A landscape with many valleys, sampled at points; each row gives a point and its height.
A ball rolls from a point to whichever of its 2 nearest points has the largest drop for the distance, and stops where none of them is lower. Distance is the straight distance between rows; heights are no part of it.
Foz (h 639): [  8 -26   0  21 -14 -32  37  -5  -7 -32  11  11  10  17 -15 -23 -10  -3
   3  -6 -20 -17 -22  19   7   3   4 -11 -13  -3  10   3  12]
sis (h 129): [  3  10   2  29  15  22   8  22   5 -22  39  11  18  -8  12   8   2  23
  -3  18  14  12   8 -10  -7   6   3 -11 -10   5  -8  -5   9]
kavi (h 368): [  6   5   0 -16  -4  14  -2  -7  -1   9  -1 -17  -4 -12   4  22  -4  -2
 -14  36 -12  13  20 -23 -10  11  15   5  18   6  11   3   3]
nalun (h 326): [ 23   7  -1 -19  -2  -5  10   9  -5  20 -32   1  -3  13  -9 -12 -10 -28
  13  10  27  17 -10   6 -12   2 -17 -10 -19  27   0  27  -8]
Zir (h 735): [-21   2 -23  -7   3  -3 -22  -1  10  22 -22 -30  -2 -22  19 -29  23  -9
 -13 -16 -23 -22  -6   4   7  14 -18   6  -2  -1   8   3  -3]
fedu (h 410): [  5   6  -2  -9   6  17 -11  -2   8   8   3 -14   7 -18  18  32 -14   2
 -19  25  -5   8  24 -14  -3  -1  17   8  23  -1   3   4   0]
ravu (h 646): [ 11 -31  -2   9 -15 -22  26 -17 -15 -14   4   2   4  21 -23 -17  -6  -8
   7  -8 -20 -15 -24  -4  -2   5  13 -17 -15   2  13  -2   2]
Doz (h 180): [-21  16 -12  -2   4   6 -10   3  15  13  -7 -13  -1  -9   7 -31  19  -4
 -13  21 -15  -4   5  -4  -3  27 -10  14   5   6  -6   3  -6]
rane (h 299): [ 14  -7   8  -1  -2  13  14   1  -7   6   3   5   7   7 -15   3 -11  -7
   7  19  14  16  -7 -21 -11   9   8 -17 -10  15  -4   3   0]
Zavi (h 617): [-22  17  -5  22   3  -1  -3  -4   4  -5   6   2 -11   6   4 -31  35  20
   8 -15   2  -8   6  15  -1  12 -17  -1  -5 -17   3 -19   4]
mun (h 162): [-18   5  -2  -1   9  10  -3  -6  14   6  -7  -2  -3  -7   7 -21   8  -5
 -11  34   2  10   8  -7  -8  25   0   3   2   6 -11   3  -4]
Suvi (h 280): [ -3   1   3   8  -7 -11  14  -1  -2 -21  20   5   0   8 -14 -10   2   9
  -2   3 -21  -4  -7   2   4   3   6  -1   1  -6   2  -5   7]
Zige (h 665): [  4  -6 -11  17  12  -2  10  15  11   6  -3   5   9  -1   5 -31  -1 -10
  -2   0   5  -5 -17   4  -4   1  -9 -20 -36  24  -9  20   2]
Vaf (h 659): [ -2 -15 -14   9   3  -8  18   2   7  -9   4  -2   9   0   0 -27  -2 -13
  -7  13 -20 -11 -17  -5  -5  11   4 -17 -23  16   1  16   2]
nedar (h 373): [ -2  -6   9 -13 -13 -33   8  -6   2 -17 -12  12  -3   8 -17 -29 -21 -31
  -4   8 -11 -10 -24  24  18  -5   3  23   8   8  -7  14  -5]
sozu (h 179): [ 33  12   5 -11  -6  -7  15  17 -18  11  -8  -8  -1   1  -9   7 -12 -14
  14  -5   5  14  -9  12  -4 -14  -4  -9  -4  14   4  16  -1]
kirub (h 317): [-13  -3 -18 -19   4  -2 -25 -18  -3  34 -24 -20 -10  -9  18   6  18   6
   3 -27  10 -11  11  -1  -9   1  -7   7  10 -19  12  -8  -8]
nim (h 193): [ 15 -20  20  14  -4   9  16   2 -11   0   8  20  15  15 -18  17 -23   0
  15 -12  16   1 -18 -16   0 -11  11 -14 -18   7  -8  -2  -3]
Mov (h 382): [ -4 -14   6 -17 -16 -35   8 -20  -8 -12 -15   6  -6   7 -18 -17 -12 -21
   0   0 -10  -7 -20  16  14  -1   7  17  10  -5   3   4  -7]
mena (h 227): [-23  -5 -11  12  12  10  -1   2  12 -21  35  -5   7   7  -5   4  19  22
 -18   2 -31 -26   8 -39   0  12   0  -2  -5   4  17 -17   9]
sive (h 489): [ 12   7  -5  -5 -12 -29  11  -2 -11  -5 -10  -9 -15   0  -1 -21  11  -5
   8  11  -8   9  -2  31  -4   1 -10  -4  -1  -5   9   5   7]
sov (h 68): [ -7   5  -8  -3  10  17 -19  16  10  13  17 -11   6 -17  10  25   6  14
 -13 -21 -20 -13  14 -20   6  -8   6   9   8   1   1  -3  -1]
nobe (h 109): [ -9  11 -10  25  20  20   3  23   7 -16  43   3  16  -6  10  -6  19  21
 -10   8  -3  -5  12 -23  -4  11  -4 -10 -14  11   0  -8   5]
moteb (h 210): [ 16  23  15  -5   3  24  -7  13   0   9   3   3  -7   0   1  16  -9   1
  10  13  36  35  21  -4  -3   5  -5   2  16   3 -11   3  -1]
ropuv (h 237): [ 19   8  14   5 -14  -1  17  11 -14 -15  11   1 -12  11 -13   2   9  11
  17   7   8  22   5  10  -6   1  -1 -12  -1 -13  10 -11  12]
Guki (h 327): [ -1  11  14 -13  -1 -11  -7   3  -4   6  -2  14  -5  -1  -3   1  -6   2
   8 -26   7   3  -8  17  14 -19  -4  21  14  -7 -11   0  -8]
Bakom (h 342): [ -1  15  13   9   1  -4  -6  16  -4   6   1  16  -5   8  -2  -3   6  11
  20 -39  24   3   2  21  11 -16 -13  11   0 -10 -15 -10  -4]
Rodob (h 291): [  2   4  13 -17   8  -1 -11  -8   6   6 -30  20  -1   2  -1   5 -31 -19
   0   7  31  14 -10  14   0 -10  -5  13   9   8 -16  18 -12]
fezav (h 542): [ -6  -7  -1 -27  -9 -13 -11 -18  -6  12 -11 -10 -11  -3  -9   8  10  -2
   0 -12  -8  -6  -4  -7   3  -4   6  16  15  -8   5  -6  -8]
Geroz (h 419): [ 13  -3  -3 -13 -14  -4   5 -15 -15  -7  -3 -19 -12  -6   0  13  -1  -2
  -8  37 -23  12  13  -7 -11   8  10  -5  17  -5  16  -2   4]
Voked (h 632): [ -1 -11  -1  31  -6 -24  28   4   2 -29  14  16   4  23 -12 -31   5   7
   7 -13  -4 -11 -12  16   6   1  -1 -12 -22  -2   3  -4  14]
tikof (h 362): [-13  -3  -5 -13   3 -17  -6  -7   8  11 -18   2   1  -2   0 -22   2 -15
  -5 -14  -8 -12 -17  10   8  -1  -4  12  -4   0 -10   8  -9]
ved (h 714): [  7 -12 -15 -30  -6 -22  -8 -13  -2   2 -26 -17  -1 -14   2  -2 -10 -39
 -13   0 -23  -9 -22  15  14 -11   6   8   7   1   8  17  -6]
mipe (h 699): [ 10 -14 -14  -5 -12 -22   9   7  -6 -19   9 -17   5 -11  -1  -1  -2 -14
 -12  -9 -47 -20 -19  15  18 -12   5   3   0   1  11   8   4]
lum (h 309): [  0  16  14 -21   3  -4 -16   0  -1  14 -21  14  -8  -2   0   3 -14 -11
  10 -12  29  10  -5  17  11 -12 -13  28  17  -1 -18  11 -16]
bub (h 194): [-25   9 -10  -3   9  13 -15   9  15  11   5 -13   1 -13   2 -15  15   5
 -15   0 -26 -16   5 -19   7  14  -5  16   6   7  -4  -3  -6]
Gagor (h 282): [ 19  -5  15 -14 -10   9  16  -8 -10  -2 -13   6  -5  12 -14   6 -20 -21
  13  33  19  25  -3 -14 -13  13   6 -12  -1   6   0   8  -2]
Pomek (h 144): [ -8   8  -7   4   2   7   9   2   4   3   1  -3  -3   1   2 -28  18  -5
  -3  38   6  12   7  -9 -17  30  -6 -13 -11  12  -3   4   1]
Tarem (h 273): [ 11   5  18   1   6   2   0  -4   8  -7 -20  25   5   3   1   3 -34 -18
   3  24  35  18  -6  18  -2  -8  -1  -1  -1   9 -18  21  -3]
kuv (h 693): [  4 -21 -12   5  -2 -10   6  11  -1 -21   8  -6  22 -13   6   6 -15 -10
 -15 -12 -42 -25 -16   6  23 -17  13  -3 -10  -4   8  11   6]
tetug (h 610): [-15  21 -11  21   8   8 -11   8   3   8   6 -11  -4  -6  16 -19  38  25
   1 -21  -6 -11  11   7   0   8 -22   2   2 -11   7 -14   5]
koton (h 137): [-25   0  -8  24  19  11  -7   5  20 -19  17  16  14  -3  19  -4   0  20
 -12   1   0 -10   7   9   7   1   2   7   0  -6 -21  -7   0]
mos (h 318): [ 15  11  -4 -19  -7  -4  -8   9  -8   8   2 -22  -5 -14   0  24  -1   2
  -9  -1 -25   1   3  -1  11 -10   4  14  23  -3  11   1  -2]
movos (h 97): [  7  13  -7  -9  10  17 -13  28  -1  25  14 -17   2 -16  -3  21   7  11
  -6 -29 -15 -12   8 -29   5  -8   0   3   2  21   4   1  -4]
vupe (h 124): [-27  14 -12  29  19  15  -2  12  17 -23  29   8   9  -3  16 -13  19  24
 -14  10  -3  -7  11   3   3  14  -8  -1  -5  -6  -8  -8   6]
Von (h 434): [-23   4  -6  -8   3   6 -18  -5  16  -4  11 -10  -2 -12  12  21   9  14
 -20  13 -18  -8  23 -13   0   4  10  22  22 -10   2 -15   0]
fidop (h 81): [ 13 -11  14  13  -2   5   9  -1 -11 -14  19   9  18  -1   3  34 -21  14
   0   3 -14  -6  -2  -4   6 -15  16  -1   7 -12   6  -2   6]
fop (h 552): [-12   8   6 -14  -8   2  -9 -13  -6   9   1   5 -16   5 -13   7  12   8
   8  -9   5   2   7 -15  -3   1  -1  14  19  -9  -3 -18  -5]
gade (h 532): [ -4  -2  -4 -17  -9  -9   1  -7  -4   7  -4 -10 -10   3 -20  -9  12  -9
  -1   5 -21  -3  -9 -14  -3  10   2   6   3  10   3  -3  -4]
Rebo (h 447): [  0   1   5  -8   2   8 -11 -11   7  -4  -3  -1   3 -15  19  32 -19   6
 -10  11   2   8  13   4   0 -13  15  10  27 -15  -4   1   1]
Ditat (h 207): [  2 -20   8   4  -1  -1   6 -10 -12  10   1  20   8  21 -19  13  -9   5
  16 -41  13 -10 -17 -13   1 -12  10 -11 -13  -2  -4  -7  -6]
gorit (h 301): [ -7   7 -16  -5   1  -2 -17  -8 -12  37 -19 -19 -13  -3  10 -12  32   8
  12 -38   6 -13   0   5  -7   2 -23  -1  -2 -12  11  -9  -9]
zazi (h 108): [ -8   7   6   6   7  13  -4  24  10  20  -6  15   1  13 -10 -20   8   2
  14 -21  32   6  -5  -8  -2   5 -14   0 -25  19 -22  -1  -9]
zud (h 55): [ -7  -4 -14  15  20  21  -9   2  10   8  16  -3   9 -11  20  11   8  17
 -10  -3   3  -5  20 -13 -11   3   4 -16  -6   0   0  -5   6]
Lomi (h 145): [ 12  14  10  23  13  32   4  25   2 -10  34  12  12  -3   7  14   1  19
   5   9  28  21  14  -7  -2  -1   4  -9  -3   4 -15  -8   5]
pove (h 293): [  5   6   9   8 -15 -21  23  12  -2 -28  20   5  -4  11 -22 -24   0   1
   8   9 -20   0 -14  11  10   5  -2  10  -3   7  -1   1   3]
bilo (h 310): [ 22   7  -1 -20   8  -1  -2  -1  -2  22 -36  11   3   8  -2  10 -24 -25
   8  -4  35  14 -13  13  -5 -11 -12  -3  -6  17  -3  27 -10]
Sisob (h 82): [ -7   3 -10  17  14  19  -7   9   5  -5  31  -1   7  -5  13  21  12  23
 -11 -19 -12 -14  15 -19  -2  -9   5  -5  -3  -2   6  -7   6]
Fone (h 573): [-10  25   8   7   6  23 -19   5  -3  17   4   1 -12   4  16  10  17  20
  13 -27  29   8  25   2  -4   4 -12  10  20 -13  -7 -21  -7]
kelef (h 281): [ 25   5  -3 -21   0  12   1   1 -14  28 -15 -14  -3  -3   2  27 -11  -7
   6   3  20  22  10 -11 -14   0   4 -16   6   8   9  11  -4]
dut (h 184): [-18  -1  -3  -8  10   8 -10 -20  14   7 -17   6  -3  -6  13  -7  -9 -11
 -13  34  17  11  10   2  -7  14   5   3  11  -5 -10   7  -1]
gafu (h 243): [ 21  20   9 -21  -1   8  -8   5  -8  17 -10  -4 -13  -7   4  20  -8   1
  10   3  25  28  14   1  -6  -1  -7   2  23  -3   1   6  -2]
lipa (h 747): [-33  -5 -20   4   2  -8 -19 -21   9  -4  -1 -15  -6  -5   6 -13  33  14
 -13  -7 -25 -27   8  -4  -1  17  -7   6   9 -18  14 -22   4]
ritok (h 215): [ 11  18   8  -8  -9 -22   2  -2  -6   1 -35   5 -19   2   7 -18   2 -13
  18  10  35  24   5  40 -11  -4 -19   1   1 -13   6  11   2]
gana (h 378): [-35  -2 -16  10  15   5 -25 -10  20  12 -17  -4   4 -15  33 -13  14   6
 -10 -23   3 -19   7  16   5   1  -7   9   4 -14 -14  -1  -5]
Vugep (h 364): [  6   5  10 -10  -8 -23  13  -3   2  -9 -16  12  -3  14 -17 -31 -16 -36
   2  14   1  -3 -24  16   5  -2   0  10  -8  21  -9  19  -9]
Bozus (h 222): [ -9 -20   2 -16 -12 -20   6 -30 -11   5 -19  10 -12  24 -27  -6   5  -1
  16 -19  12  -2 -10 -12  -8   4   3  -1  -3 -11   6 -16  -6]
vigof (h 92): [ 12   9  -2   4   8  15   4  11  -3   5  14  -6   4 -10   7  17   3  11
  -4   7   1  10  14  -9  -9   0   5 -11   0   0   6   1   4]
pobi (h 462): [ 20   0  -4  -8 -11 -15  10  -8 -17  -6  -4 -11 -10  -7   1   2   4  -5
   0  20 -15  14   2  17  -9   0   2  -9   9  -9  16   4   6]
Vuru (h 119): [  6   3   0   2  10   5   0  14   7  21 -18  15   5   8  -3  -8  -9  -8
  14 -16  34   8 -11   6  -1  -9 -12  -6 -25  21 -20  12  -8]
Nen (h 673): [ -2   1 -12  34  17   7   0  26   9  -9  24  11  14  -4  17 -12  10  22
  -2 -31   2 -13  -1   5   5 -11 -11 -18 -27   8 -10   3  10]
Nekaz (h 230): [  2 -15   6 -17 -21 -21  10 -24 -18   1 -20   7 -19  22 -30 -11   7  -8
  23  -6  20  17  -9   3  -9  11  -4  -5  -1  -9   9 -17  -3]
funul (h 151): [ 29  29   7   2   7  -4   2  27   4  15 -21   1  -3  -2   7  -9  -8 -14
  11   6  34  16   5  30  -4 -12 -19  -3 -19  21  -8  26  -1]
mefe (h 213): [-10 -28   4  -3  -5 -17   8 -23  -5   4  -7  20   4  23 -19  -4  -1   3
  11 -45  13 -15 -20  -8   1  -9   6  -9 -12  -7  -2  -9  -5]
rabul (h 185): [ 24  27  11 -10   0  -9   0  12   0   5 -28   2 -12  -1   8 -16  -8 -16
  14  17  33  25   6  33  -8  -3 -21  -1  -2   3   5  17   2]
kas (h 201): [ 28  14  14  -8 -20 -14  15  20 -18   4  -8  -1 -16  17 -27 -10   3 -17
  26  -6  12  18  -7  14  -2  -9 -13  -4 -16  13   4   6  -1]
ranon (h 600): [-12  19 -11  17  16  19 -21   6   1  21   5 -13  -3  -9  28  -1  29  28
   3 -29   3  -8  25   5  -7   4 -17  -4   5 -16   5 -12   2]
Paz (h 430): [-21  -7 -11  -8  -3   8 -15  -7  17  -5   7 -25   0 -17  16  32   9   6
 -25  19 -25 -16  26 -21  -1   3  16  15  17  -9  17 -13  15]
tal (h 417): [-28  11   1 -18   3   5 -24 -11  12   7  -4  -5  -8 -15  13   9   6   5
 -15   6  -5  -5  18  -4   4   4   5  31  32 -15  -6 -10  -6]
zesu (h 188): [  7 -23   8  11   5   8  -2  -8   4  -4  -2  13  28  -7   8  28 -40  -7
 -10   0 -10 -14 -16   0  18 -23  19   2   3   4 -12  10  -3]
Fifig (h 706): [ 20  -9  -8 -21 -15 -31   5   4 -14  -7  -7 -19   3 -12  -3  -3 -11 -29
  -6 -11 -37 -12 -26  22  20 -17   6   8   2   7  10  16  -2]
zugo (h 472): [  1  -2  10  -7   7   3 -12 -11  -2   2  -9  11  -1  -9  21  29 -19   4
  -1 -11  19   7   9  14   0 -22  11   7  18 -13 -14   0  -7]
tevet (h 133): [ 18  17   8   9  11   0   8  28   8   6 -14   9   5   1  -1 -18  -9 -12
  10   3  31  12  -8  21   2  -8 -13  -4 -33  28 -13  23  -2]
tula (h 325): [ 19   0  -1 -20  -4  12   2   0  -9  25  -3 -21  -3  -7  -2  31  -6  -3
  -6  19  -4  11  16 -33 -13   7  14  -7   9  15  15   4   0]
Vir (h 154): [-16 -10   2  21  14   7  -6  -6  22 -19   2  22  18 -10  18   2 -22   3
 -16  14   7  -3  -4  13   8  -7  11   6   0   4 -28   7   0]
Sof (h 241): [  7 -15  18  -9 -23 -11  16 -19 -12 -11 -18  14 -18  25 -24 -10  -1  -6
  26   8  31  31  -2   2 -10  10  -1 -12  -4 -17   8 -10   4]
mil (h 741): [-24   0 -20  -8   0 -11 -18 -22   3  16 -19 -24 -10 -13   9 -19  33   4
  -8  -3 -17 -11   3   3  -5  14  -9   5   4 -14  10  -9  -2]
Duk (h 98): [-28   9  12   7   6  11  -7   2  14   8  -8  23   0  17 -10 -23   8   2
  13  -9  31   4  -3  -2   5  13 -11  14  -6   4 -28 -11 -10]
mup (h 488): [ 13  -7   5 -15   3  -4  -5 -11  -9   9 -17   8   3  -3  10  28 -27  -6
   3 -14  19   7  -3  16   1 -24   5  -1  10  -7  -5  10  -4]
fakam (h 402): [-23  17  -4 -12   4   4 -29  -3   9  21  -9 -19  -9 -19  16  -1  17   4
  -9  -9  -8 -10  13  -2  10   7  -8  32  27 -14  -3 -10 -10]
kos (h 216): [-23  -7  -4   3   9  17 -10  -6  12   0  23  -4   3   6 -11   5  16  13
 -12  -7 -23 -27   8 -48  -1  10   6   3  -5   8   7 -17   1]
gat (h 508): [ 17  18   4 -20 -17 -23   4   1 -14   2 -20 -11 -25   3 -15 -26   9 -24
  11  16  -1  17  -6  22  -2   8 -19  10   5  11   4   6  -5]
bepi (h 226): [-19  -6   7  13  16  16 -11 -12  14  -1  -8  28   2   3  14   3 -16   5
   1   6  41  11   6  10  -2   0   3   1   2   5 -34   1  -9]
rubir (h 354): [ -6   5  -1 -13   3 -13   1  -1   7  14 -26   5  -2   3  -7 -28  -4 -27
   1   9   9   1 -16  11   1   4  -8   7  -9  18  -9  18 -10]
resi (h 391): [  0  -9 -20 -18 -11  -4 -12  -8   6  -1  -5 -42  -4 -24  12  33   9  -7
 -24  21 -33  -7  20 -12   0   2  13   5   9  -6  26  -7  12]
Bulap (h 131): [  8  19  -3  -3  -1   8  -1  10  -6  16   1 -13  -9  -6  -2  -5  17   9
   5   6  -1  15  13   3  -7   9 -11  -3   3   5   4  -1   2]
tadif (h 308): [ 12 -20   8   8  -3  16  17  -5  -9   2  13   4  16   5 -11  13 -16  -4
   1  25  -1  -1  -6 -39 -16   7  19 -16 -13  14   7  -1   1]
Kedi (h 355): [ 11  20  18  -1  -4   3  -4  22  -6   9  -8  12  -9  11  -9   1   0   7
  26 -27  36  17   0  16   6 -14 -15   7  -6  -2 -15  -3  -5]
zibes (h 669): [ -3  -5 -14  18  18   9  -5  16  13  10   7   5  12 -11  17 -18   8  10
 -11 -14   1  -7  -2  -1  -1  -2  -9 -18 -27  15 -11  11   2]
gabo (h 211): [ 12 -21  14  11  -7  -7  15  -6  -7 -17  -3   9  21  -2   1  10 -45 -18
  -8  18 -18 -12 -22  13  13 -16  16   4   2  -4   1  15  -1]
Bure (h 206): [ 26  13  24   5 -13  20  11  22 -11 -15  18   5 -10   5 -11  14  -3   7
  16  20  21  36  15   1  -2  -1  -1 -11   7 -11   3  -7  13]
tozab (h 353): [ 22  11  -4  -7   1   6  12  14  -3   9  -6 -12  -2  -4   0 -15  -4 -26
  -4  36   3  14  -3  -4 -14  15  -4 -16 -13  28   0  24  -4]
Mut (h 239): [ 14 -30  12   1 -23 -15  19 -19 -14 -21  -2   4  12   4 -13   7 -29 -20
   1  21 -29 -11 -17  -2   6  -1  17   1   9  -7  16   6   0]
Nudat (h 142): [  4  -3   3  -5   5  14 -10  -9  -6  12   9  -4  -2   0  10  44  -1  17
   3 -22   7  -5  20 -19 -10 -17  14  -4  12  -6   4 -15   3]
Vonis (h 266): [  0   2  -5   1   2  -4  -1 -10  -8  11 -10  -1  -9   1  11   1  10  11
  11 -15  16   6  11  16  -9  -6  -5 -12   3 -19   2  -7   4]
Zumo (h 263): [ -3 -30 -16   2  -4   4   9  -5   7 -12  12 -22  14  -9   3   7  -1 -10
 -19  23 -42 -23  -2 -32  -5  14  16 -15 -15  14  17   4   4]
pupu (h 106): [-17   2  16   9  -2   8   2   0  13  -8   1  25  -3  16 -12 -19   0   2
  11   2  29  13   0   2   3   7  -1   6  -2  -4 -23  -9  -2]
zov (h 128): [-14   0   2  15   0   9  15  -3   8 -10  11   8  -4  11  -9 -28  17   5
   4  28  12  13   3 -12 -14  28   0 -12 -13  -2  -5 -12   7]
kiniz (h 240): [-17 -17 -17  11   3  -4   5   4  10 -22  26  -4  11  -4  -2  -8  12  14
 -18  -4 -44 -30  -6 -21   5   7   3  -8 -14   1  14  -3  10]
zor (h 560): [-12  11  11 -13  -2  15 -16  -9  -7  18  -2   4 -16   8  -3  18   8  12
  14 -22  25   7  15 -15  -6   2  -2  15  18 -13  -6 -19  -9]
res (h 687): [  0 -10   0  10   1 -10   4  10   3 -19  15  11  20  -7   5  13 -13   8
 -11 -28 -28 -23 -13  11  24 -23   7   9   0  -6  -4   4   1]
fomad (h 101): [  0 -10   9  -7   0   4 -15 -16  -4   1   9  -3  -2  -3  13  50  -8  16
   0 -24   5 -11  16 -11  -6 -26  19   6  19 -26  11 -16   4]
gad (h 159): [ 21  -4  30  24  -8  20  15  13 -13 -20  30  19  10  17 -14  23 -16  16
  19  -1  17  13  -1  -9   5 -11   7 -11  -1 -12   0 -16  10]
lanut (h 677): [ -8   6  -1  28  14   7  -2  21  10 -13  32  17  12   2   3   1   7  23
  -5 -32  -9 -13  -4   1  13 -14  -7  -4 -13   6 -13  -2   4]
pav (h 250): [-13 -30 -28   2  -3  -2   2  -4  14 -20  10 -24   9  -9   3  -7   6  -5
 -23   8 -50 -25  -3 -23   2  10  10 -15 -19   3  20   0  12]
rovo (h 370): [-26  -8 -16  -5  13  -8 -15 -13  13   6 -23   3   6 -10  18 -14  -2  -7
 -11 -13   0 -15  -5  16   6  -1   2   9  -1 -12 -14   6  -6]
san (h 262): [  2   0  10   2  -5   7   6  -8  -7  -7  12   9 -10  11 -12   6   3  11
  11   5  12  14   8  -8  -5   3   6  -5   9 -15   3 -16   7]
Dilo (h 208): [-18 -12  -6  10  16  12  -5 -20  14   0 -14  14   5  -5  25  -2 -10   3
 -11  24  26   7  11   9 -12   7   8 -12  -4  -6 -16   2   1]
gedu (h 242): [ -4   5  13  13  13  26  -9   4  12   1  -5  23   5   5   6   1 -14   0
   6  21  54  26   9   1  -4   3  -6   1  -2  13 -30   3  -8]
Radu (h 254): [  5  12  19   1   7  16   0   6  10  -1 -15  23  -1   8   0  -3 -23 -13
   9  24  47  34   4   8  -6   5  -8  -1  -1  10 -20  13  -1]
Sav (h 170): [ -9 -20  -3   6  12   2  -9 -12  15 -11 -14  12  20 -12  16  10 -31 -10
 -20   6  -4 -10 -10  20  18 -17  16   5   4   0 -20  15  -5]
Rog (h 107): [ -6   7 -11  17  12   7   3  15   2 -24  35   0  13  -4  12  18   8  28
 -16   1 -25 -13   8  -4   4  -6   5  -2   1  -9   7  -6  11]
Tabir (h 130): [ 17   1  -6 -27  -1   8 -10  15  -5  32  -6 -22   4  -9  -9  23  -6  -7
  -3 -23 -14  -4  -2 -22   4  -6   1  -1   2  22   6  12 -10]
lus (h 214): [ 10   4   1 -10 -14 -30  10  10 -13   8 -12   1  -9  15 -26 -23  12  -8
  22 -27   1   0 -17  10   4  -6 -16   0 -17  11  -1   1  -3]
vemo (h 285): [  5 -26  -2  -5  -7   9   9 -13  -1   0   5 -12  11  -2  -9  17 -13 -14
 -11  27 -27 -15  -6 -42 -11  11  23  -5  -7  14  11  -1   0]
Bef (h 521): [ 17  -1   0 -20 -22 -23   4 -10 -20   1  -7 -19 -21   8 -24 -16   9 -20
   7  14 -25  11 -11   5  -1   9  -6   5   5  16   9   1 -10]
Ravo (h 351): [  1   1 -15 -17  -7  -7 -14   2   2  -6   5 -35  -2 -23   8  21  11   0
 -15  -2 -40 -11   8  -1  11 -10   9  17  16  -9  20  -8   7]
Fug (h 621): [-18   9  -7  17   0 -18   3  -1  -1 -12  10   2 -10  12  -8 -32  38  20
   5 -27 -12 -18  -2  16   7   7 -21   1  -7 -18   9 -17   8]
rami (h 653): [  2 -31 -11   2 -12 -20  24 -13  -1 -11  -2  -6   5   8 -11 -22 -11 -20
  -6  11 -30 -17 -22  -8  -1  12  14 -16 -18  13  12   7  -1]
gizof (h 259): [ 16  -9  19 -10 -24  -9  21 -15 -14 -13 -10   4 -15  15 -22  -9 -11 -16
  18  32  10  26  -6  -1 -11  16   1  -9   1  -1   8  -1   1]
befe (h 261): [ 22 -17  11 -15 -23 -21  15 -20 -20 -10 -11  -3   4   4 -17   4 -31 -34
   3  20 -24  -7 -21   2   8  -4  13   2  11   6  10  11  -8]
pezo (h 627): [ -1  -7  -5  18  -5 -29  14   1  -7 -14   4   6  -8  17 -11 -31  23  14
  12 -25  -1 -10 -10  21   0  -3 -10 -18 -19 -10  13  -9  12]
nalu (h 681): [ -7  -1  -3  12   6  -3   0  13   5  -4  15  13  11   2  -2   0   1   9
  -4 -29 -14 -14 -12   0  14 -14   1   3  -7   3 -11   0   2]
fuvup (h 588): [-14  12  -6  12  14  14 -20  -4   0   7  10   1  -8  -1  26  12  22  23
   2 -28  14  -9  22   5  -8  -7  -4   4  11 -20  -4 -19  -1]
Dumo (h 722): [  0 -11 -20 -15  -1 -12  -5  -6   6   3 -18 -23   0 -16  12  -2  -3 -26
 -16   6 -27  -9  -9  10   9  -2   7  -3  -1   2  10  16   1]
pufad (h 44): [  0  -7   7  10  -4   1   1 -11  -7 -17  20   5   4  -1   2  38  -8  19
  -5  -3 -13  -9   9  -6   1 -16  18   5  17 -23  10 -14   8]
lusa (h 247): [ -4   6  -4  -6  -2 -10  -2 -13  -7  10 -23  -2 -16   0  11 -12   8   2
  10   2  25  12   6  26 -11   3  -8  -4   5 -19   0  -1   2]
Doza (h 174): [24 15 17 12  0 27  7 21 -4 -6 17  7  1 -4  5 16 -9 11  6 17 32 37 18  3
 -4  0 -1 -9  4 -1 -7  0  8]
Gafur (h 209): [-19   0  -2  -8   1  13 -12   5  13   6  20  -7   2  -1 -16   5   9   2
 -14   0 -29 -17   1 -43   4  11   7  15   2  15  -2  -9  -7]
pup (h 275): [ 16  22   8 -24  -4   0 -14   6  -9  15  -7  -9 -12 -14   3  17  -6  -1
   1  -1   5  18   8   7   5  -9  -5  18  29  -1   3   7  -6]
lov (h 123): [ 27  -6  23  17 -11   9  16   2 -17 -18  15  15  12   3  -3  33 -26  14
  15   5  -1  12   1   4   1 -15  11  -9   6 -18  10  -5   8]
kisup (h 158): [ 23   8   2 -11  -1  -2   2  18 -13  19   1  -6   1  -1 -10   8  -8  -6
   8 -15  -6   5 -11  -3   5 -13  -2  -5  -5  17   1  10  -4]
peti (h 390): [-32  16  -7   4   6  12 -29 -11  10  24 -14 -10  -3 -14  24 -12  23  10
  -8 -19   0 -17   7   3   2  12 -13  25  15 -14  -4 -11 -13]
keke (h 260): [ -8  -9   5  14  -6   0  18 -10  -4 -34  32   4   3  20 -19   5   3  19
  -2  10 -23 -14   1 -19   1   7  10   1   7  -7  19 -20  10]
tizul (h 118): [-14  -5  10  20   1  13  14   2  13 -20  14  21   3  17 -14 -21   7   6
   5  21  28  12  -2  -8  -6  19   0 -11 -15  -2 -13 -12   6]
rotet (h 728): [ -9  -7 -24  -7   7  -8 -12  -1  14   9 -18 -23   2 -22  17 -17   7 -16
 -19   1 -27 -15  -4  10   6   5  -3  -4  -8   4   5  11   1]
pibo (h 177): [ 19  -5  17  23   1  19  13  18 -13  -8  29  16  17  11 -14  20 -13  14
  15 -13  11   6  -7 -14   6 -16   5 -12 -13   4  -5  -7   6]
Bivip (h 132): [-14  -5 -10  23   8  -2  11   5   7 -39  31   5  16   1  14   5   0  24
 -19  17 -26 -16   2   2   4   3   7  -7  -1 -12   8  -1  12]
Tobo (h 337): [ 23   8   0 -14  -4  -6  14   5  -5  12 -20  -6 -12   8  -9 -18  -6 -35
   6  27  12  12 -13   3 -15  12 -10 -13 -16  28   2  26  -8]
Bet (h 286): [ 10  10 -10  -5  -1 -17  -7   0 -14  21 -16 -15 -10  -1  10  -7  23   8
  14 -33   7  -2  -2  26  -3 -10 -21  -8  -1 -15   9  -2  -3]
vupo (h 244): [-22  -7  -6  13   3  -2   5 -18   6 -29  29  -2  -3  16 -18  -1  24  22
 -12   9 -25 -21   8 -25  -1  13   5  -3   3  -6  21 -22  13]

Call two points neighbours if one is among the 2 nearest of the other. Go from one point of each pair to the other, from neighbour to neighbour, staying as low as possible. Name the highest point that can't be avoided.
pufad, sov -> tadif
nobe, pufad -> mup
sov, Duk -> kiniz
zud, sov -> Sisob

For each start below, name the point where the ball stops.
nalun -> Duk
Bakom -> Duk
Kedi -> Duk
pav -> Duk
Ditat -> pufad
Von -> rubir
befe -> nobe
lus -> sov
rane -> pufad
